The views of a scene show one set of named points, each view turned or mirrored, and shifted as a whole, with a little noise and some points left out.
In the rows, zero is written as 100.

Scene 1
View 1
menaz: [111  90  95 114 104 104 101  90 107 108  91 110  79 108 100  97 115  68
  95 110 107  90  97]
Lifim: [ 96 104 103 115 111 106 108  91  72  82 103  90  96 119 100 104  96  80
 121  99  78 101  95]
buveb: [117  86 108 115  75  93 109 111 112 108 102  83  90 115 103 108 107 101
  91 123 117 111  90]
nep: [ 99  88 107 115 106 111 115  96  86  94  97  94  95 118 106 111 107  74
  99 100  97  95  96]
Fera: [ 98  90 110 115 100 104 109  97  94  96  97  90  96 113 105 105 108  76
 104 106  95  96  95]
ribo: [ 96  92 106 113 110 103  96  85 107 104  89 105  89 100 104  90 117  56
 108 106  90  81  99]
Zekez: [ 97  92 107 114 107 105 102  90  98  99  92 100  92 106 104  97 112  64
 108 105  90  88  98]
mene: [101 105 113 113  82  84  93 103 109  98 103  77  98 104 101  90 101  93
 125 123  84 106  91]
Lan: [122  93  91 115  96 104 111  99  90 100 102 101  79 122  96 110 102  93
  94 110 113 108  91]
Lene: [102 100 113 115  86  96 114 108  81  85 111  69 104 123 102 112  91 106
 117 111  88 117  89]
buvan: [ 81  91 121 115 107 108 109  94  88  89  96  85 109 109 111 104 108  65
 115  99  78  88  98]
duvuk: [ 96  81 116 116  96 110 121 105  88  94 100  83 103 120 110 119 106  81
  94 103 102  99  94]
View 2
ribo: [123 103  86  94 115 100  65 111 113 120 105 101 105 106  83 107  89  84
 109 100 109 115  92]
nep: [ 97 110 100 102 100 107  78 128 102 116 103 108  94 104 105 110  92  94
 108  87 113 107  98]
Lifim: [ 82 122  97  94 101 107  84 114 112 106 117 112  82  98  98 102  90  88
 113  94 111 110 119]
buvan: [113 114  97  99 107 107  81 127 110 100 116 107  93  98  94  91  91  81
 108  79 112 115 113]
Zekez: [111 107  89  95 109 102  70 112 110 118 106 104 100 104  87 107  89  87
 110  99 110 112  97]
Fera: [102 109  95 104  97 108  80 122 105 116 106 105  98 100  94 105  91  91
 108  90 110 100 100]
Lene: [ 74 117  98 112  75 117 101 122 103 108 117 108  85  90  94  94  91  95
 108  85 104  76 119]
Lan: [ 75 107  94 105  86 109  80 115  98 134  97 107  94 104 101 125  92 104
 110 105 109  87  89]
View 3
duvuk: [102 104  98  95  86  85 111 113 114 101  87  90 123 106  98  98 100  94
  98 109  83 102  82]
Fera: [101 103  88  93  91 100 102 110 101  99  91  89 117 109  97  99  99 101
  93 107  92 114  86]
Lene: [ 93 116  84  89 105 109 115 123 124 116  92  98 121  98  99  96 105  85
 114 133  93 113  72]
ribo: [106  94  82  97  90 110  89 100  81  90  95  84 112 118  95  99  98 117
  80  90  99 123  97]
mene: [ 91 103  82  93 109 130 101 117 106 115 110  87 120 109  92  93 116  97
 110 117 112 125  86]
Zekez: [105  99  83  95  92 106  95 103  89  94  91  87 114 113  97 100  97 110
  84  98  95 120  91]
menaz: [ 99  96  83  81  79  95  94 102  84  89 105  84 104 119  92  99  94  99
  79  98 104 117  99]
nep: [103 105  88  92  87  91 105 109 102  95  84  92 115 107  99 100  93 100
  88 106  85 110  85]
Lifim: [103 117  71  93 104 115 103 109 101 100  77 100 111 101 103 101  90 108
  89 121  87 124  77]
buvan: [110 104  88 111 101 112 101 108 102 100  74  91 126 106 102  99 100 118
  93 101  81 117  80]
Lan: [ 91 109  80  68  80  85 107 111 101  98 104  93 101 109  93 100  90  78
  89 120 102 111  89]
buveb: [ 87  98  97  77  83  91 109 119 111 109 120  83 116 113  88  93 111  73
 108 115 109 105  92]
View 4
Zekez: [107 121 117 100 115 113 109  92  93  99 107 115  96 125 103 109 107 112
  89 125 125  75 100]
duvuk: [104 113 111  95 111 110 111  94  96  85  95 111  84 120 110 116 116 100
  98 107 118 111 112]
Lifim: [114 121 128 104 111 113 117 103  80  83 112 109  72 149 118 101 119 106
  88 117 130  87 103]
mene: [109  96 126  93 115 101 109 105  74  81 105 110 108 142 104 114 124 141
  85 113 122  94  78]
Lan: [102 101 124  97 131 103  87  89  81 107  88 116  82 130 102 105 132  94
  93 108 131 100 102]
Fera: [106 114 117  97 114 110 109  95  91  92 102 113  91 127 107 112 114 110
  92 115 122  92 103]
menaz: [102 113 117  99 127 109  91  84  92 116  97 119  99 118  95 108 114 105
  90 124 127  74  99]
buveb: [ 97  87 116  88 126  96  89  93  84  97  81 114 104 120  97 119 131 115
  95 101 120 116  92]
buvan: [112 127 114 100 102 117 127 100  95  79 115 110  89 131 114 112 102 115
  91 121 119  86 105]
ribo: [105 121 115 100 117 114 105  88  95 107 107 117 103 120  99 109 104 116
  88 130 124  65  97]

In a view up to two points have been moved. Name them for each view, in the order of its rows, or write -.
view 1 -> -
view 2 -> Zekez
view 3 -> Lifim
view 4 -> ribo

Scene 2
View 1
musef: [ 77 102 118  93 105  93  79 123  61  80 128  79 102 105 112 128 121  91
 108  89 122  89  84]
zofi: [ 90 101 117 108 106  83  89 120  77  96 119  80 104 113  87 120 107  85
 113  92 127  82  99]
mem: [ 67  71 111 117  93 122  92 103  92 138 110  78  98 101  84 104  96  99
 100 100 114 113  96]
deliv: [ 89 110 101 109 104  69  85 128  75  77 110  73 114 125 100 134 118  75
 124 104 116  71  87]
sefad: [ 87  81  94 143  93  99 104 109 113 138  99  65 113 122  59 103  81  83
 123 119 104  91  96]
dipef: [ 96 106 139 108 112 103  86 133  70  68 181  58 102  86  91 109  97 109
 117  83 113  87  68]
lokem: [ 75  90 109 108  99 102  87 117  79 103 118  74 104 108  97 119 109  91
 109 100 114  95  85]
nozan: [ 81  75 114 126  95 108 100  99 101 148 100  85  98 110  62 100  86  90
 103  98 127 102 117]
bana: [ 81  91 101 119  98  90  92 114  89 114 102  76 109 120  84 119 104  82
 114 105 116  88  97]
Gakes: [ 81  93 103 113  99  85  91 113  85 115  94  83 106 122  86 122 108  79
 111 102 124  86 105]
tuz: [ 80  91 124 102 103  99  88 112  74 110 121  87  96 103  90 115 107  94
 100  84 133  95 105]
pifu: [ 63 100  89  93  97  83  75 121  64  82  90  80 111 126 129 144 136  76
 112 109 110  87  80]
View 2
deliv: [135  67 127 110 112 122  89 101  93 105  96 141 116 113  89 111  94 112
  89 108  81 123  98]
bana: [119  89 115 115  94 110 109  90 103 108  95 118  93  97  87 106  89 108
 100 105 105 115  93]
mem: [116 100 102 110  77 103 121 100 105 115  86  84  80  80  91 109  87  99
 104  96 122  92  93]
pifu: [144  75 126 101 122 129  92 111  83 129  72 142 113  98  98 116  80 130
  96 100  81  91 108]
lokem: [130  80 111 105  91 114 102 110  99 110  89 103 103  95  93 114  92 100
  94  98 102 100  96]
zofi: [121  78 112 112  97 110  98 108 108 103 100 113 107 104  89 105  92  94
  85 108 100 122  96]
nozan: [ 96 108  97 121  76  93 125  90 120 110  98  91  74  83  86  96  84  94
  98 110 130 116  91]
dipef: [150  45 112  95  76 118  82 135  99  75 111  74 130 114  91 128 119  59
  77  89  88 109  85]
musef: [137  70 112  99 105 120  89 129  99 114  87 111 119  99  97 114  88  99
  79 100  89  99 103]
tuz: [116  83 100 108  94 106 101 124 115 114  93  97 105  93  94 103  85  88
  77 107 108 111 101]
Gakes: [114  91 113 116 101 109 107  95 107 115  93 125  94  97  88 100  82 111
  93 111 105 118  98]
View 3
bana: [ 86  93  98 114 123 104  93  85  99 121  88 122 103  94 104 114  96 101
 130  94 107  80 114]
lokem: [ 95  87  94 108 121 102  97 102 108 101  98 120 102  98 103 113 101 103
 112  93 100  90 110]
dipef: [116  72  73  80 106 126  97 143 117  56 103 124 103 115  82 117 107 139
 123 123  85 108 113]
sefad: [ 82  87 115 121 117  88 102  72  83 147  93 119 113 103 100 129 107 104
 163 115 107  92 124]
nozan: [ 91  93 100 127 126  74  77  80  85 145  95 136 102  99  91 121 102  89
 125 130 123 102 119]
zofi: [ 93  93  83 105 121 116  84 102 106 106  84 129  99  96  95 110  91 111
 125 103 107  81 111]
View 4
deliv: [ 82 103  96  93 108 111 120  96  86  93  84 109  96  93  96  85  60 104
 112 124 103  80  69]
dipef: [ 97 101  99  70  89 125 109 124  78  62 118 162  97  80  73  67  97  86
  87  92  80  26  83]
nozan: [128  84 107  93  84  58  98  94 121  91 117  97 101 104 132  84 121  79
 100  83  94  96 109]
bana: [104  89 103  95  98  82 105  93 106  95 103  99  97 107 116  81  91  89
 105 103  91  91  92]
lokem: [104  96 105  79 107 105 105 106 100  95 110 109  97 104 105  83 100  86
 103 106  80  73  87]
Gakes: [106  95 103  92 104  86 109  94 106  99  99  93 100  99 118  90  92  92
 110 110 100  94  87]
pifu: [ 85 106 104  76 137 131 114 101  93 117  92  85  97 110 100  96  80  97
 117 137  81  85  66]
sefad: [101  72 103 112  81  58  95  84 112  88 107 102  88 126 122  66  87  81
  99  85  82 102 107]
tuz: [122 103 105  73 100  96 109 109 104  90 113 109 106  83 111  94 116  88
 103 104  97  71  88]
mem: [121  85 110  80  99  83  94 104 116  97 125 102  98 116 121  81 126  73
  98  88  70  82 105]
musef: [101 109 103  68 116 125 114 113  90  95 106 114 103  86  94  92  97  94
 105 119  90  60  74]

In a view up to two points have been moved. Name them for each view, in the order of its rows, or write -.
view 1 -> zofi, dipef
view 2 -> mem, musef
view 3 -> -
view 4 -> deliv, bana
